The views of a scene show one set of named points, each view turned or mirrored, and shifted as a whole, with a little noise and some points left out.

Scene 1
View 1
k508: [ -5  -7  19  -9  -3   0   1 -15  -1   3 -11   4  20   4   3  31   6   2
   9  -5 -10   2   1  -8   0  -8 -20 -19 -15 -15  12 -20  22  -7  11  15
 -15  -8  13  -3  -8 -10  -3  -4 -12   3 -10   8 -12 -17]
k186: [ -5  -3  18  -5  -5   0   3 -18   3   6 -10   4  19   5   4  31   4   3
   4  -5 -10   2  -1  -9   1  -8 -23 -21 -15 -17  16 -16  23  -4   7  17
 -14 -10  10  -1  -6 -11   0  -4 -14   5 -16   9 -14 -14]
k631: [ 12   6  32 -14  -8  -5 -13   6  -9  19 -28   5  -8   0 -31  24  -6   0
   8  -4 -14  10  11   4  13  -9  11  -6   5   4   4  16   8   7  31  28
 -20  18 -12   1   1  10 -23   1 -13  -1   8   8   5 -24]
k94: [ -5  -5  25 -14   0   1   2 -21  -2   1 -15   9  25   7   7  30  11   3
  14  -5  -5   2  -3  -5   5  -5 -22 -28 -18 -14  11 -25  19  -6  12  12
 -18 -15  21  -4  -9 -18  -3  -9 -12  -6  -7  12  -9 -19]
k210: [  9   3  37 -30  -2  -5 -17   6 -16  18 -30  10  -6  -1 -34  29  -6   0
  20  -3 -17  11   9   3  16 -13  13 -11  -1   7  -6   2   3   0  37  19
 -22  16  -1  -2  -7   6 -24  -9  -7  -7  20   8  10 -28]
k919: [  1   6  23 -19  -4  -6 -19  10 -14  23 -12  -2  -8 -10 -29  41 -13  -4
   7  -3 -25  10  14  -9   2 -18   4  -2  -3   8   2   3  13  -8  22  24
 -10  18  -3   0  -9  13 -16  -1 -10  13   2   0  -2 -20]
k140: [ -1  -3  11   4 -10   3   3 -14   8   8  -6  -2  14   2   4  32   3   3
  -8  -5 -12   5   4 -11   0  -8 -21 -14 -11 -18  26  -6  30   0   2  26
 -10  -6   3   3   1  -5  -1   5 -19  11 -23   6 -19 -10]
k537: [ -8  -7  13  -6  -2   0   1 -18   2   3  -2   3  22   1   9  39   2   3
   3  -4 -14   0   1 -17  -4 -10 -27 -20 -19 -17  17 -24  25 -11   1  14
  -7 -12  17   0  -9 -12   3  -5 -14  10 -19   7 -19 -12]
k545: [  6   2  27 -17  -4  -4 -11  -3  -9  15 -21   4   0  -1 -22  31  -4  -1
  10   0 -17   8   7  -1   8 -14   3  -9  -2  -2   6   1  11  -1  26  23
 -18  11  -1   0  -3   4 -17  -1 -12   0   5   5   1 -20]
k208: [ -4  -6   6  20 -14   2  18 -29  23   3  -6  -2  20  10  24  20  12   7
 -21  -8  -2   1  -2  -9  -3   1 -26 -17  -9 -33  44   1  41   7 -10  31
 -11 -13  -6   6  11 -10   7  14 -27  13 -42  11 -24  -2]
k969: [  5  -3  19  14 -15   3  15 -22  17   5 -23   3  13  14   9   7  14   9
 -12  -9   3   5  -1   5   9   3  -6 -15  -1 -26  35  10  33  18   8  35
 -25  -7 -15   4  13  -9  -6  12 -27  -5 -24  13  -9 -11]
k424: [ -2   0  15  -9  -6  -2  -7  -7  -1  14  -9  -2   6  -3  -9  39  -4   0
   1  -5 -20   4   9 -12  -2 -14 -12 -10 -10  -7  15  -7  22  -7  10  22
  -8   3   4   2  -7   1  -6   0 -13  12 -12   4 -12 -15]
k968: [-19  -1   4 -20   3  -5 -14  -6 -10  11  17  -8  16 -14   3  68 -13  -5
   6   1 -33   0  11 -34 -19 -23 -39 -12 -26  -3   8 -37  26 -33  -3   5
   8  -9  28  -3 -27   2   9 -12  -4  33 -17  -4 -26 -11]
k826: [  7   1  18   8 -12  -2   5  -9   9  13 -20   2   0   5  -9  18   3   3
 -10  -6  -8   7   7  -1   7  -4  -1  -6   1 -15  27  18  25  12  12  35
 -18   5 -17   6   8   3 -11  14 -22   3 -18   8  -9 -11]
k793: [  1  -1  21  -2  -6   1   4 -13   5   9 -15   3  13   7  -2  22   6   4
   2  -4  -7   5   3  -2   6  -6 -13 -16  -7 -16  19  -1  25   1  11  24
 -17  -1  -1   2   0  -7  -7   1 -19   2 -12  10  -9 -14]
View 2
k140: [ 20  -4  12   1 -21  -9  -6   0   5   7   8  14  10   0   4 -26   5   8
   3  -3 -15  -9  10   5  -2  -5   0  -4  13  -2   6  -6  -8  -2   7  -2
 -12  -8 -10 -18   0  14   9 -24  -5   0  14   4  -1 -17]
k208: [ 18 -12   5  -4 -28  -7   2   7  16   2  -1  11   6  -6   9 -34  12 -10
   4 -11 -20  -8  13  19  -6  -7  -5 -14  22 -22   7  -4 -15 -18   8  19
 -12  11  -1 -20 -21  13  10 -44 -15  -3   3  -8  -2 -20]
k545: [ 21  12  20   9  -8  -6 -12  -3 -11   6  16  10   9  14   2 -20   1  22
  -5   5 -13  -6  13 -23   9   1  16  15  -3  26   3  -3  -5  13   2 -36
 -14 -35 -27 -14  21  21   1   2  11   5  26  19 -11 -16]
k424: [ 18   2  13   1 -19 -10 -10   0  -2  12  13  16  11   2   0 -23  -2  17
   1   1 -16 -12   8  -3   5  -3   4   6   4  14   5  -8  -6   8   7 -17
 -14 -25 -17 -21  10  19   3 -10  -2   1  23   7   0 -20]
k826: [ 14   3  10  13 -28  -3   0  14   2  -6  -2   8   7   5   9 -40  10  -8
 -12  -2 -16 -12  29  -9  11  -2  11  11   6   1   9   1 -16  -7   9 -15
  -9 -17 -17 -20  -4  24   1 -16  -5   8  15  -2 -21 -29]
k631: [ 13  18  18  18 -15  -2 -10   9  -9  -4   7   7   7  16   7 -35   9   5
 -15   6 -13  -9  29 -31  22   4  25  24  -9  26  10   0 -14   8   7 -43
 -11 -37 -30 -18  14  26  -6   8   9  12  25  10 -25 -28]
k969: [ 19   1  13   7 -21  -2   5   7  12 -11  -3   4   4   7  18 -41  14 -16
  -9  -5 -20  -2  30  -7   3  -2   9   0  15 -12   7   2 -21 -17   6  -2
  -7   3 -15 -16 -16  18   2 -35  -4   1   1   2 -20 -20]
k793: [ 20   5  15   8 -15  -7  -7   1   0   1   9   9   7  10   7 -30   6   6
  -4   1 -14  -6  18 -11   3   0  11   7   6  10   5  -2 -13   0   5 -19
  -9 -17 -21 -16   3  21   2 -16   4   2  14   8 -12 -18]
k94: [ 32   6  27   1   6  -8  -3 -17   3   7  14   9   8  14   7 -18   0  17
   8   2 -17  12   4 -12 -14   2   5  -6  11   9  -5   3  -4   9  -3 -12
  -7  -3 -20  -6  13   7   5 -26  13  -7  11  17  -1  -1]
k919: [ 14  13  15  11 -21 -10 -15   4 -11  10  12  16  10   6  -2 -23  -1  22
  -3   4 -12 -18  14 -17  19  -2  13  20  -6  30   6  -8  -4  16   8 -38
 -16 -47 -25 -20  21  24   0  14   4   9  33  11  -8 -29]
k537: [ 26  -4  17  -4  -9 -12  -8 -10   5  14  14  18  11   0   3 -13  -1  21
  11  -3 -17  -2  -1   5 -12  -3  -5  -9  13   4   1  -8  -1   5   2  -4
 -12  -8 -11 -15  10   9  10 -26   1  -7  16   9   8  -8]
k968: [ 25  -4  15  -4 -16 -19 -21 -12  -2  34  25  26  19  -5  -9  -2 -11  45
  19   1 -14 -14 -16  12  -4  -7 -11  -8   7  19  -1 -15  12  22   5 -14
 -17 -31 -10 -19  25  11  13  -5  -1  -5  30  11  24 -11]
k186: [ 27   1  20  -1  -8  -9  -4 -10   5   9  12  15   8   6   6 -19   2  14
   7  -2 -18   0   7  -1  -8  -2   2  -4  12   3   0  -4  -6   3   2  -8
 -10  -5 -15 -13   6  13   6 -26   3  -4  12  11  -1  -9]
k210: [ 20  22  26  15  -2  -1 -10  -3 -14  -2  13   8   8  24   5 -27   4  17
 -12  11 -12  -4  23 -39  16   3  27  23 -11  33   5   2  -9  17   3 -52
 -11 -40 -35 -14  26  24  -7  11  19   7  28  22 -22 -19]
k508: [ 28   4  20   1  -3  -8  -5 -11   2   9  14  12   9   7   6 -18   2  16
   6   2 -18   4   6  -7  -8  -1   4  -4  11   9  -2  -2  -3   8   1 -15
 -10 -11 -17 -12  10  12   6 -22   7  -5  14  13  -2  -8]
View 3
k537: [-21   3  10 -11 -29  -3   4  -3   7 -15 -18  -1   0   2 -11  13  -9  -5
   3  -4  12  17 -19 -21  -2 -13  22   3  20   0   9  -6  -4   7 -16   2
  -5  26  -1  21  12  -3  11  -9 -12 -18  -8  21 -13 -12]
k94: [-18   2  19  -8 -25   8   3   1   2 -17  -8   3   0  -7  -1  21  -5 -10
   4  -6  23  14 -27 -32 -11  -9  22   6  18  -2 -15   1  -7  10 -17   6
  -2  24  10  15   8  -4  17  -6  -2 -12   0   7  -9 -21]
k919: [-14 -24  22 -14  -8   6  -3  27   4  -4  14 -14  -7  -8 -34   3  -2  -7
  -4  26 -11  22 -16   3  -6 -21  24   9  10   7  -2  -2  13  30   7  -4
 -22   9   1   1  11  -8  -1  20   6  -1  -5   1  -4  20]
k186: [-18  -5   9  -9 -28   6   5   2   6 -17 -10   2   2  -1  -8  17  -8  -9
   1  -4  16  18 -16 -21  -3  -5  19   1  17   1   0  -3  -3   7 -12   2
  -3  19   5  16  11  -1  14  -3  -8 -15  -3  15 -12  -9]
k424: [-18 -15  11 -12 -23   1   2  13   9  -9  -3  -6   2  -1 -22   7  -7  -3
  -2   8  -1  20 -13  -7  -2 -12  20   3  13   4   7  -4   3  15  -6  -3
 -13  16   1  11  12   0   7   7  -6 -10  -7  15  -9   7]
k631: [ -9 -40  20 -12 -11  25  -4  30  -1  -4  26  -4  -2 -17 -21  11  -3 -14
  -8  20  -4  23 -12   1 -12  -5  14   4   1   4 -15   6  14  28  10  -7
 -12  -4  15  -4   7  -3  10  29   7   4   1  -9  -1  20]
k969: [-14 -29 -11  -6 -40  28   5  -3   6 -11   0  15  13  -6   6  25 -13  -9
  -4 -17  17  24  10 -15   2  23   5 -16   3  -1   6   1  -3  -3  -1  -6
  14  -3  22  16   7  13  25   7 -13  -9  -3  15  -7   5]
k208: [-20 -14 -21  -9 -47   9   9 -14  16 -13 -21  13  15   8   5  19 -14   0
  -2 -23  16  23  13 -14  12  18   9 -18   9   3  28  -3  -8 -12  -9  -6
  15   9   9  29  14  14  20  -9 -27 -22 -12  32 -16  -1]
k968: [-24  15  20 -16 -18 -21   3   7  13 -10 -21 -18  -8  10 -35  -3  -5   3
   4  13  -3  13 -29 -12   0 -34  31  16  30   7  16  -9   1  20 -18   2
 -26  38 -18  20  16 -14  -3  -8  -8 -20  -9  27 -12  -5]
k508: [-18  -3  15 -10 -27   4   3   5   3 -15  -7   2  -1  -2  -6  17  -6  -7
   3  -2  16  17 -20 -22  -7  -8  22   3  16   0  -4  -1  -3  11 -12   2
  -5  22   6  15  10  -4  13  -4  -5 -13  -4  11 -10 -13]
k826: [-13 -41  -7 -12 -30  19   2  13  10  -5  10   3   7  -5 -15  13  -9  -4
  -7   3  -3  26  10   4   4   9   9 -10  -2   4  14   1  10   9   9 -11
  -1  -7  13   9  11  10  16  20  -9  -5  -7   9  -5  27]
k210: [-10 -28  33 -13  -6  22  -9  35  -5  -8  27 -10  -8 -20 -20  14  -1 -15
  -4  24   0  20 -27  -8 -20 -16  21  11   5   0 -28   3  12  34   5  -2
 -16   4  11  -7   6 -10   8  27  15   7   5 -15   0  10]
k140: [-18 -16  -2 -12 -30   4   4   4  11  -8  -8  -1   5   2 -17   7 -10  -2
  -3   0   2  21  -4  -7   4  -3  17  -2  13   5  16  -3   1   9  -6  -6
  -5  10   3  18  13   3  10   4 -13 -15 -10  23 -10   8]
View 4
k537: [-18  -2   0  -9  -1 -24   2  -1   6   4 -17 -14  -2 -14  -4  16   1   4
   2   8 -16 -27 -12  23   0  18   5  -7  -1  -3  -5   8  32  22  21   8
   1   1   2   0 -12  20  -4 -14  -6  16   4  11   4  15]
k919: [-41   1  -1  17  10  19  25  22  16  -1 -14 -23   2 -12 -15 -14  15  15
  -2   9  -1  -4   0   9  -8  10  -6 -14  11 -10  10  -2  35   7   6 -30
   5   5   9   1  20   0  11  -4  -7  13   7   9  -5 -15]
k545: [-43   6  -2   7   0   6  16  22  13   6  -8 -24   4 -12  -8 -10  14  15
   5   5  -6   3  -5   6  -8  12  -3 -22  10  -3  20   5  29   5  10 -17
  -2  -6   5   1  13   3   3   0  -2  23   5  14  -5 -13]
k140: [-22 -10   2   4  -9 -20 -11   2   4   1 -17  -9   3 -17   1  12  -1   9
   8   6 -16 -17 -15  10   5  18   2 -11  -1  -3  -2   9  19  19  21   1
  -4  -3   8   2   2  20  -6  -9  -6   4  -8   7   0   1]
k826: [-36 -11   4  18 -14  -7 -16  11   8   3 -12 -11   6 -15   7   2   4  16
  13   1 -14   4 -15  -7   4  20  -5 -27   4  -2  14  10  10   9  20 -14
 -10 -13  13   0  16  10  -7   0  -5   3 -19   9  -4 -20]
k508: [-25   5  -2 -10  -2 -18   3   7   8   7 -10 -20   1 -12  -5  11   3   6
   6   7 -14 -17  -9  19  -3  19   4 -16   3  -2   7  11  29  15  19   4
  -1  -6  -1   0  -8  17  -6  -6  -2  26   2  13   2  10]
k793: [-32  -3   1   4  -6  -7  -1  14   8   7 -10 -17   5 -13  -2   3   7  12
   9   5 -13  -5 -10   5  -2  16  -3 -22   7  -2  12  10  20   9  21  -6
  -5 -10   5   2   8   9  -5  -3  -4  16  -4   9  -1  -7]
k968: [-15  -5  -4  -3  15  -8  25   2   9  -7 -25 -20  -7 -13 -26  12   8   3
 -10  16  -8 -40  -1  34  -2  12   7  11  -3 -15 -17  -3  48  26  10  -5
  12  23   5  -1 -10  14  11 -22 -13   6  18  10   4  20]
k969: [-32  -8   6   8 -20 -25 -31   5   4  11  -7  -8   9 -16  13  11  -6  13
  20  -2 -17   3 -24  -5   5  23  -4 -29  -1   3  13  18   2  13  31   5
 -16 -22   8   3   9  20 -17   1   1   9 -24   7  -2 -10]
k210: [-51  17  -7   7  10  21  31  33  19   9  -2 -33   5 -10 -12 -20  21  17
   1   4   2  10   2   7 -14  10  -8 -28  15  -2  36   5  33  -3   6 -23
   0  -7   0  -2  19  -5   6   6   2  41  12  14  -5 -15]
k631: [-49   4   0  19   2  18  15  28  15   6  -5 -25   6 -13  -5 -18  16  18
   6   4  -3  13  -3  -6  -9  11  -9 -29  12  -2  29   7  22   0  10 -29
  -6  -8   8  -2  25  -2   3   7  -1  23  -1  10  -5 -24]
k94: [-25  12  -2 -18   0 -22   5   8   6  13  -7 -22   2 -12  -3  13   5   6
   6   5 -16 -19 -11  23  -7  17   3 -18   1   1  13  12  31  13  23  13
  -3  -9  -7  -1 -15  17 -10  -6   2  40  10  16   2  16]
k208: [-16 -20   8   6 -22 -38 -39  -9  -1   1 -18   2   7 -20  12  27 -10   7
  16   2 -25 -18 -27   3  14  26   2 -14  -9  -1  -7  16   8  24  33  11
 -14 -12  10   6  -3  28 -17 -11  -5  -7 -27   5   1   0]
View 5
k140: [ 11  -5  14   9   1  -6 -19  28   4  12 -22  13 -18   3 -13  -2  16  -5
  -4  -8 -11  19   5   3  -3   8  -8   6 -10   2  -2  12 -21  19  15  -4
  -9 -15  21   7   1  19  -4   5   6   0  19  -3  11   0]
k968: [ 29  -9  11 -16  27 -24  19  28  22  19 -22  11   5   3 -15   0 -12  -6
  10   6 -12  18   0 -17 -22  16  -9  33   1  -8  -7  37 -18  18  24  -9
   0 -32  12  33  -3  16  -6 -10 -12  12  28   5  13  12]
k919: [ 20  14   3 -21 -23 -16  14  20  16   5 -27   4   0  10 -16   4  -4  26
   0   3  -6  38 -17   2   6  22  -9  16 -29  -9  -6   9 -24  12  10  -3
 -25 -26   6  11   4  17   8 -14 -40  -7  10   2  14  -1]
k186: [ 14   6  15   3   9  -5 -16  20   6  20 -15  16 -14   4  -8  -8  16  -6
  10  -6 -12  17   7  -8  -7  10 -10   7  -4   6  -4  12 -16  17   9  -8
  -6 -17  21   8   8  25   0   3   0   2  11   4   5   0]
k545: [ 14  24   6 -16 -22  -6  -1  15   9  11 -19   9  -7   6 -11   0   9  18
   7  -3  -7  33 -10   0   6  20 -11  10 -26   1  -7   1 -22  14   5  -5
 -22 -21  12   3  13  25   9  -9 -35  -8   0   1   9  -5]
k94: [ 17  16  19  -7  12  -3 -16   8   2  28  -6  16 -11   5  -3  -9  22  -9
  22  -9 -14  13   9 -11  -9  18 -11   9  -4  11  -8  12 -10  15   6 -13
   0 -19  25  10  16  33   6   0  -6   8   0   7   3   1]
k969: [  2   3  15  21 -17   4 -46  24  -7   8 -19  16 -34   3  -9  -5  36   2
 -10 -21  -9  22   7  13   7   4  -9 -12 -18  11   1  -6 -20  17   9  -1
 -17  -4  22 -12   8  22   3  16  12 -10   9  -9   7 -10]
k424: [ 17   5   8  -4  -5 -12  -3  25  11   8 -24  10 -10   4 -14   0   5   5
  -1  -4  -8  27  -5  -1  -2  16 -10  13 -15  -1  -4  13 -22  15  14  -3
 -15 -21  16  12   3  18   0  -4 -13  -3  17  -1  12   1]
k793: [ 10  13  11  -2 -15  -6 -15  18   4  10 -19  12 -18   5 -12  -1  18   8
   0  -7  -8  27  -2   3   2  14  -9   4 -19   3  -4   2 -19  16  11  -3
 -18 -14  17   1   7  24   4   1 -12  -4   6  -3   9  -5]
k826: [  3   6   7   8 -24  -3 -27  26   0  -1 -25  12 -24   4 -16   2  22  13
 -12 -12  -7  32  -6  14   9  11  -9  -4 -26   1  -2  -2 -24  15  11   1
 -26  -9  15  -6   4  18   4   8  -8 -12  12  -7  12  -7]
k537: [ 19  -2  15   0  19 -11 -11  22   7  20 -15  15 -11   4  -8  -5  11 -12
  12  -5 -12  15   7 -11 -12   9 -11  13  -1   4  -5  21 -16  18  16  -7
   1 -19  21  13   4  22  -5   1   5   9  17   1   9   4]
k208: [  0 -19  15  30   6  -1 -43  37  -3   8 -23  18 -37  -2 -13  -3  31 -14
 -12 -20 -14  14  15   8  -7  -1  -9  -6  -4   6   4  12 -20  20  21  -3
  -6  -3  23  -3  -2  14  -8  19  34  -2  26 -11  12  -2]
k631: [ 11  30   2 -16 -38  -7  -2  14   6   4 -24   5  -8   8 -12   1  10  31
  -1  -4  -3  39 -17   9  13  23 -11   5 -38  -3  -7  -8 -26  13   4  -1
 -34 -19   9  -4  13  25  13  -6 -43 -14  -5   1  10  -9]
k508: [ 16  11  14  -4   9  -5 -13  14   5  23 -11  15 -12   3  -6  -6  17  -6
  15  -6 -13  18   6 -10  -8  15 -11  11  -6   8  -8  12 -13  18   8  -8
  -5 -17  20   9  12  27   3  -3  -6   3   8   3   7   1]
View 6
k186: [ -9  24  16  -7  17   4  10 -10  -9 -15  12   7  -1  18 -13 -16   5 -11
   4 -15 -12  -5  11   9 -11 -14   2   6   5 -17   0  -7   0  -7   3  15
  16   6   1   9  18  -3   1   3  17   6   9  -4  21  -4]
k545: [  9  20   7  18  -6  10  14 -17   0 -11  10 -10   8  22  -7  -3   3 -15
  25 -13  -4   4  11   6 -26   0  -1  10  -8 -12   0   0  -6 -17  11  32
 -13 -12  16   2  25 -17 -20   3  24   7  23   2  31   2]
k210: [ 12  20   9  28 -18  11  15 -21   3 -14  17 -19  20  20  -5  -2   6 -14
  37 -10  -2   7   6   3 -30   2  -2  13 -19 -14   5   7  -8 -23  11  36
 -27 -23  22   4  40 -26 -28   4  29   6  22   6  39   8]
k208: [-10  29   3 -25  30   9  12  -6  -9   3  -4  20 -26  27  -3 -10  -8  -6
 -16 -15 -12  -8  40  17   5 -17   7  -9  19 -10 -19   3  -6   4   2   4
  35  32   1   8 -15  11  17   4  18  -3  14   6   9  -7]
k508: [ -9  25  15  -6  17   2  11  -9  -8 -18  14   4   4  17 -13 -19   5 -11
   8 -14 -10  -3   7   9 -11 -14   2   8   1 -21   3  -9  -1 -10   3  18
  12   3  -1  10  23  -6  -2   7  17   6   7  -3  22  -4]
k969: [ -1  30   3 -11  14   7  18 -12   6   7   1   4 -15  24  -3   4 -10   0
   2 -11  -8  -2  46  14  -2 -10   8  -6  10 -16 -20  20 -13 -14   6   9
  18  27  10   5   6  -1  12  10  30  -5  19  20  24   7]
k140: [ -4  23   7 -11  17  10   9  -9 -10  -9   2   8 -12  23 -10 -11  -3 -14
  -1 -14  -9  -4  21  12 -12 -12   3   0   7  -9  -6  -3  -2  -3   6  18
  17   8   5   7   2   3   0   1  16   4  16  -4  16  -7]
k537: [-12  21  15 -11  23   3   5  -7 -14 -23  11  12  -3  20 -17 -23   6 -14
   1 -16 -11  -6   5   9 -11 -16  -1   5   9 -17   2 -17   3  -2   3  17
  19   5  -3   7  12   1   0   1  11   7   7 -11  17  -9]
k793: [  3  23   6   3   4  10  14 -15  -1  -8   7  -1  -3  23  -4  -6  -3 -11
  11 -14  -7  -1  20   8 -14  -6   0   5  -1 -14  -6   3  -7 -12   8  23
   3   1  11   6  16  -8  -7   3  23   3  19   4  25   0]
k424: [  2  19   7   4   5   9   9 -14 -13 -15   5   4  -3  25  -9 -12   3 -19
   8 -14  -5   0  11  11 -24  -9  -1   5   2  -5   0  -7   1  -4   8  26
   0  -7  10   4   8  -3 -11  -1  17   8  21  -7  21  -8]
k968: [ -6  15  20  -1  19  12  -4  -9 -31 -34  11  15   4  19 -22 -33  13 -28
   2 -18  -9  -4 -17   9 -29 -14  -4  13   3  -3  17 -37  11   9   5  26
  10 -24  -2   6   9   3 -21  -9  -4  15  11 -30  11 -23]
k919: [ 14  16   3  26 -16  20  12 -21  -5  -9   3 -11   7  26  -4  -2   1 -19
  26 -10  -1   7   8   8 -36   4  -4  11 -13   0   4   1  -5 -14  12  38
 -25 -25  23  -1  17 -18 -32  -2  20  10  31  -4  31  -4]
k94: [-15  25  20  -6  19  -3  12  -7  -5 -22  20   3   8  15 -18 -18   8  -8
  13 -14 -11  -3   3   6  -6 -14  -1  10   0 -30   4  -9  -2 -15   2  15
  19   4  -3  10  35  -8   1   7  17   4   0  -1  23   1]

In a view up to two points have been moved. Name them for each view, in the order of its rows, or write -.
view 1: k968, k793
view 2: k545
view 3: k826, k140
view 4: -
view 5: -
view 6: k919
